Points, in no order, along strands that fork and pass close to each other.
In the rows, zero is written as 128.
Points whose rows are less than 92.3 apart are linked; no others are. Some points are linked to none.
nabik: [ 54 126 160 138 177 149  98 106  97 160 150 164 147 137 101 141 131 112
 107 101 120 155 101 115 121  90]
pebo: [162 146 163 123 117 103 139 114  90 145 135 157 161 136 141 112 112 136
 138 114 165 152 143 103 157 149]
Vod: [195 171 148 101 133  85  99  89 123 148 114 121 141 110 122  93 141 186
 135 125 174 122 181 172 118 168]
Zofud: [104 199 141  75 177  90 112 107 182 131 104 125 134 131 107 118 116 172
 126 119 168  72 129 137  87 168]
duleb: [184  64 133 139  97 153 157 169 130 123 140  88 104 128 196 122 107  93
 150 160 115 126 129 114 161 100]
mel: [202 181 122  88 121 101 109  89 149 120 121  96 113 100 112  94 139 206
 118 122 175 107 186 191 124 188]
kibib: [156  82 154 140 123 179 124 155 130 132 180 100 104 153 185 117  94  79
 133 114 103 131 117  88 155  80]
Gelot: [135 210 125  60 136  92 138 114 170 112 113 106 124 118 112  96  95 200
 112 112 180  82 160 153  96 205]
birev: [124 202  83  66 122 145  77 124 214 102 140  58 101 133 107  90 103 186
  82 113 106  67 126 154  92 173]
Komob: [184 147  99 133  43 138 133 143 115 121 134 103 134 112 150 110 105 176
  91 147 141 162 166 120 150 177]
Poku: [110 179 133  98 192  87  94 110 188 109 136 120 126 154 110 128 115 107
 119 105 128  49  65  97 112 124]
tisom: [176  74 113 147  59 140 152 118  65 137 138 141 133 123 144 131 124 113
 152 172 150 191 150 118 180 101]
Gezom: [ 69  95 131 150 145 141 103 102  99 162 121 167 150 113  90 152 160 121
 130 151 109 178 135 144 115 100]
Bes: [115 139 133 128 120 128 112 103 118 155 112 142 165 103  95 138 151 185
 114 144 144 155 159 162 111 149]
ger: [ 92 110 176 132 171 152  89 105  79 178 159 154 155 136 123 124 121 121
 119  97 125 159 119 124 134  96]
gumek: [124 168 132 113 121  98 133 107 120 134 106 148 163 104 104 129 135 190
 113 135 175 140 160 150 114 166]
nulev: [130  43 110 160 153 137 120 131 128 126 115 117  98 134 145 153 179  97
 149 173  79 113 126 142 109  71]
navi: [148 148 175 127 170 105 158 132 116 129 130 146 127 161 148 115 113  83
 164  84 150 109 111  88 151 131]
Bis: [ 98 187 100 100 131 140 104 139 195 114 142  95 137 143 118 120  94 145
  84 112 107  74  88 108  96 155]
nanon: [150  71 118 158  89  99 145  89  26 145 117 182 125 132 105 146 161 104
 175 169 163 212 162 133 160 106]
lov: [192 147 161 120 133 107  96 115 135 151 129 113 143 124 145  98 136 146
 138 126 143 126 168 151 119 148]
ful: [151 197 136  73 122 117 101 119 172 129 137  94 131 134 121  88 101 184
 112 110 150  89 163 142 103 190]
Baz: [123 182 129  90 118  83 150 101 133 112  93 152 147  96 106 118 110 219
 106 128 197 107 161 138 101 198]
rutip: [149 172 109  84 109 172  55 119 180 134 146  62 103 112 109  97 130 207
  75 117 109 104 168 182  96 154]
potu: [130 108 169 127 141 152  87 117  94 170 155 136 156 137 144 106 121 114
 122 111 113 150 130 130 132 100]
led: [ 91 107 133 151 165 120 167 142 118 111 110 161 125 142 117 159 149  79
 147 126 117 122 102 109 125 110]
lomin: [148 115 129 135  96 159  91 152 155 151 153  95 136 128 156 117 112 136
 101 132 100 136 133 115 123 120]
Mon: [200 122 109 142  36 142 139 132 101 117 139 121 144 127 164 113 109 135
 111 145 151 172 161  96 176 148]
dib: [ 97 146 128 138 101 115 181 128  91 129 117 182 169 118 109 151 104 125
 133 134 176 185 123  85 152 151]
Dig: [119  38  83 167 149 135 150 145 127 103  99 120  90 119 136 159 185  88
 158 181  84 103 115 142 100  80]
Pesa: [166 103 139 130  85 167 110 164 143 140 166  89 124 138 173 110 102 109
 115 124  92 140 137 101 150 111]
nuro: [ 69 147 114 138 100 149 160 170 146 110 110 144 146 125 125 160 102 104
 109 122 116 121  84 100 133 140]
Delu: [207 146  95 136  99 109 122 130 144 107 111  95 102  88 130 109 154 188
 116 138 138 121 174 187 137 171]
Mulu: [166  43 119 152 141 142 123 142 150 132 136  95  89 128 176 138 152 106
 159 167  93 104 126 136 132  81]
pomi: [142 188  80  82 120 155  74 133 205 115 136  57  92 113 105 100 125 201
  79 106 109  79 148 184  90 169]
sok: [ 35  85 132 161 161 171 138 116  81 128 155 164 101 153  93 165 138  75
 136 110 103 185  70 103 141  57]
tadep: [ 65 147 107 137 125 149 146 156 164 108 126 138 137 134 121 156 112  98
 101 109 107 103  66  98 123 120]
Lam: [104  68 132 149 171 150 114 120  83 135 151 146 112 154 132 137 161  85
 143 129  96 135 105 127 127  61]
gos: [138 148 107 133  76 138 155 170 155 111 114  96 137 115 144 118 109 140
 113 134 122 118 121 124 132 170]
lebo: [ 75 121 137 132 138 135 103 100 116 165 116 154 159 108  82 147 149 162
 114 137 128 156 147 154 100 122]
febu: [170 147 175 112 148  97 143 127 113 145 140 137 146 150 155 104 112 109
 148  92 158 121 130 103 150 141]
rut: [128 188 145  78 153  86 139 112 153 130 104 133 143 118 114 115 116 178
 125 118 183  82 151 139 101 183]
fim: [150  78 103 155  65 122 165  98  38 133 129 170 128 133 118 145 138 104
 169 174 163 207 147 114 181  94]
saze: [103 159 183 117 204 111 133 120 125 134 140 156 128 158 134 116 104  96
 140  69 153 104 100  87 136 126]
Bonuf: [111 190 142  76 182  88 112 112 186 126 117 116 136 143 118 117 108 135
 134 107 147  62 108 124 102 152]
Giz: [169  39 115 145 127 165 143 159 139 128 149  86  82 128 196 135 117  91
 152 171  99 102 112 117 139  77]
sege: [213  82 138 133  73 156 152 167 123 126 148  83  95 135 204 114  86  98
 138 147 120 131 150 106 168 111]
guto: [ 72  63 128 165 169 169 118 118  76 131 163 149 103 154 110 150 152  84
 143 121  96 156  87 112 131  40]
Dabil: [ 89  99 148 155 142 163 172 149  98 116 159 151 113 150 128 148 105  77
 146 101 125 160  78  94 167  92]
miv: [203 161 107 112 114 102  97 116 157 117 113  90 101  87 115 101 149 195
 125 131 147 117 189 204 127 185]
kilom: [ 76 169 156 105 188  85 135 101 139 140  96 165 145 126 104 145 138 141
 129 122 152  98 130 124  95 149]
simum: [206 134 167 121 110 117  97 118 118 147 147 111 151 133 161  90 119 132
 135 122 137 133 170 132 134 132]
fub: [148  83 130 153 163  91 148 134 120 109  90 136 110 138 138 141 181  93
 180 155 109 106 132 154 107 113]
buno: [169 109 184 127 138 135  95 125 102 161 158 124 136 137 163  97 124 109
 137 114 122 134 145 129 144 103]
Nivun: [ 69 143 110 141  93 135 188 158 137 107  93 157 156 107 108 156 113 120
 118 135 127 141 109 120 131 153]
mifes: [136  57 129 151 175 134  93 112 116 141 147 121  98 150 142 143 175  93
 146 153  84 109 104 138 111  56]
pilez: [ 29 115 149 140 198 131 119  88 103 131 144 188 127 135  85 161 148  98
 117 101 116 143  95  99 112  91]
leti: [127 163 105 123 108 121 145 170 175 105 106 101 128 114 138 121 120 130
 126 128 112  95 104 134 116 160]
lipe: [139 149  99 129  56 138 140 160 132 122 126 105 151 120 139 105  99 164
  93 127 121 152 146 113 146 174]
liko: [164 145  82 138  91 115 138 152 159 101  94  98 108  77 120 128 148 177
 114 142 130 117 150 186 127 179]
Golal: [146 153 119 108  98 169  57 125 174 150 156  74 124 113 126 106 126 190
  71 126  93 121 164 163 101 141]
reke: [120  68 109 163 138 109 178 150 118  97  83 139 111 121 130 159 172  85
 167 171 100 122 130 149 112 102]
siz: [121 155  67 135  95 127 144 167 167  82  85  94 112  70 121 132 143 170
 103 136 110 103 123 178 107 179]
tuke: [ 95  69 118 155 142 137 124 119  99 143 104 155 121 120  98 157 189 104
 148 170  94 164 148 159 103  87]
viku: [114 155  72 134 102 114 151 173 181  76  84  94 113  89 141 125 129 129
 123 133 104  85  95 160 103 167]
fomat: [103 124 142 138 105 115 158 103  51 148 136 190 154 126 109 145 106 125
 144 120 181 203 131  89 173 128]
mupo: [ 53  98 149 164 159 170 174 136  94 106 143 162  99 152 103 166 116  65
 144  98 124 161  79  98 154  70]
Redi: [ 96  74 109 165 134 101 158 115  84 120  85 165 124 123  88 169 182  91
 170 174 109 178 160 157 110 103]
teti: [159 161 163 108 134 142 108 144 157 135 162 109 128 159 159  98  82  96
 125  79 119 104 116  94 137 133]
rinon: [112 198 105  80 136 133  77 114 209 116 146  83 131 148 116 104  95 160
  86 109 115  67 105 122  86 149]
Vozin: [ 55 110 124 157 181 124 145 119 121 116 110 169 129 147  94 167 152  79
 135 110 107 123  92 102 114  93]
kevi: [107 138 155 125 186 111 116 112 132 142 135 146 130 154 126 133 125 104
 130  96 127 104  96 113 127 113]
mivo: [ 85 145 115 138  92 125 185 141 114 123 101 169 162 106 105 147 115 136
 125 132 152 161 122 107 139 155]
tinu: [120  67 118 154 121 110 150 108  44 144 109 179 122 129 104 158 172  99
 182 173 120 195 161 149 133 102]
donum: [ 73 176  97 117 137 130 123 140 191  97 131 116 138 134 123 145 106 124
  87 111 104  69  67 101 109 131]
fenom: [151 132 154 133 103 116 153 110  60 137 144 166 158 127 134 118 109 121
 136 114 174 185 134  88 181 132]
pedi: [154 141 129 121  89 151  83 139 149 148 149  90 136 125 142 105 124 159
 101 128 105 136 152 147 123 141]
kudim: [101 123 145 143 141 145 163 143 122 121 137 146 129 146 129 140 115  83
 146 106 125 134  94 102 156 105]
lipem: [177  92 105 144  37 146 152 141  82 133 141 129 132 123 159 127 107 128
 132 169 149 195 161 105 193 117]
Ret: [107 149 133 121 182 109 112 121 161 112 145 132 125 158 124 139 131  93
 123 100 114  77  61  98 126  98]
bikit: [164 101 148 136 177  92 129 131 126 131 113 135 118 151 142 123 164  95
 174 131 117 100 125 142 121 115]

Follow the links from the first point to the second, and from the first to the third. Name the last point that the two ways share.
fub; Giz; Lam | nulev
fenom; ful; lebo | rut
bikit; Giz; pilez | nulev

A fork is a point with three links, a tip a point with one. Leave the first point through the second and follow the links. Name the first fork or tip that comes.
mivo; Nivun | kibib
nanon; tinu | rut
bikit; fub | nulev
nulev; Dig | bikit

Name the points in between on the shortest way along the links from the first point to the second, in order.
birev; dib | rinon, Bis, donum, tadep, nuro, Nivun, mivo
nanon; Delu | fim, tisom, lipem, Mon, Komob, lipe, gos, leti, viku, siz, liko
guto; sege | Lam, mifes, nulev, Mulu, Giz, duleb
rinon; pedi | birev, pomi, rutip, Golal
ful; Bonuf | Gelot, rut, Zofud
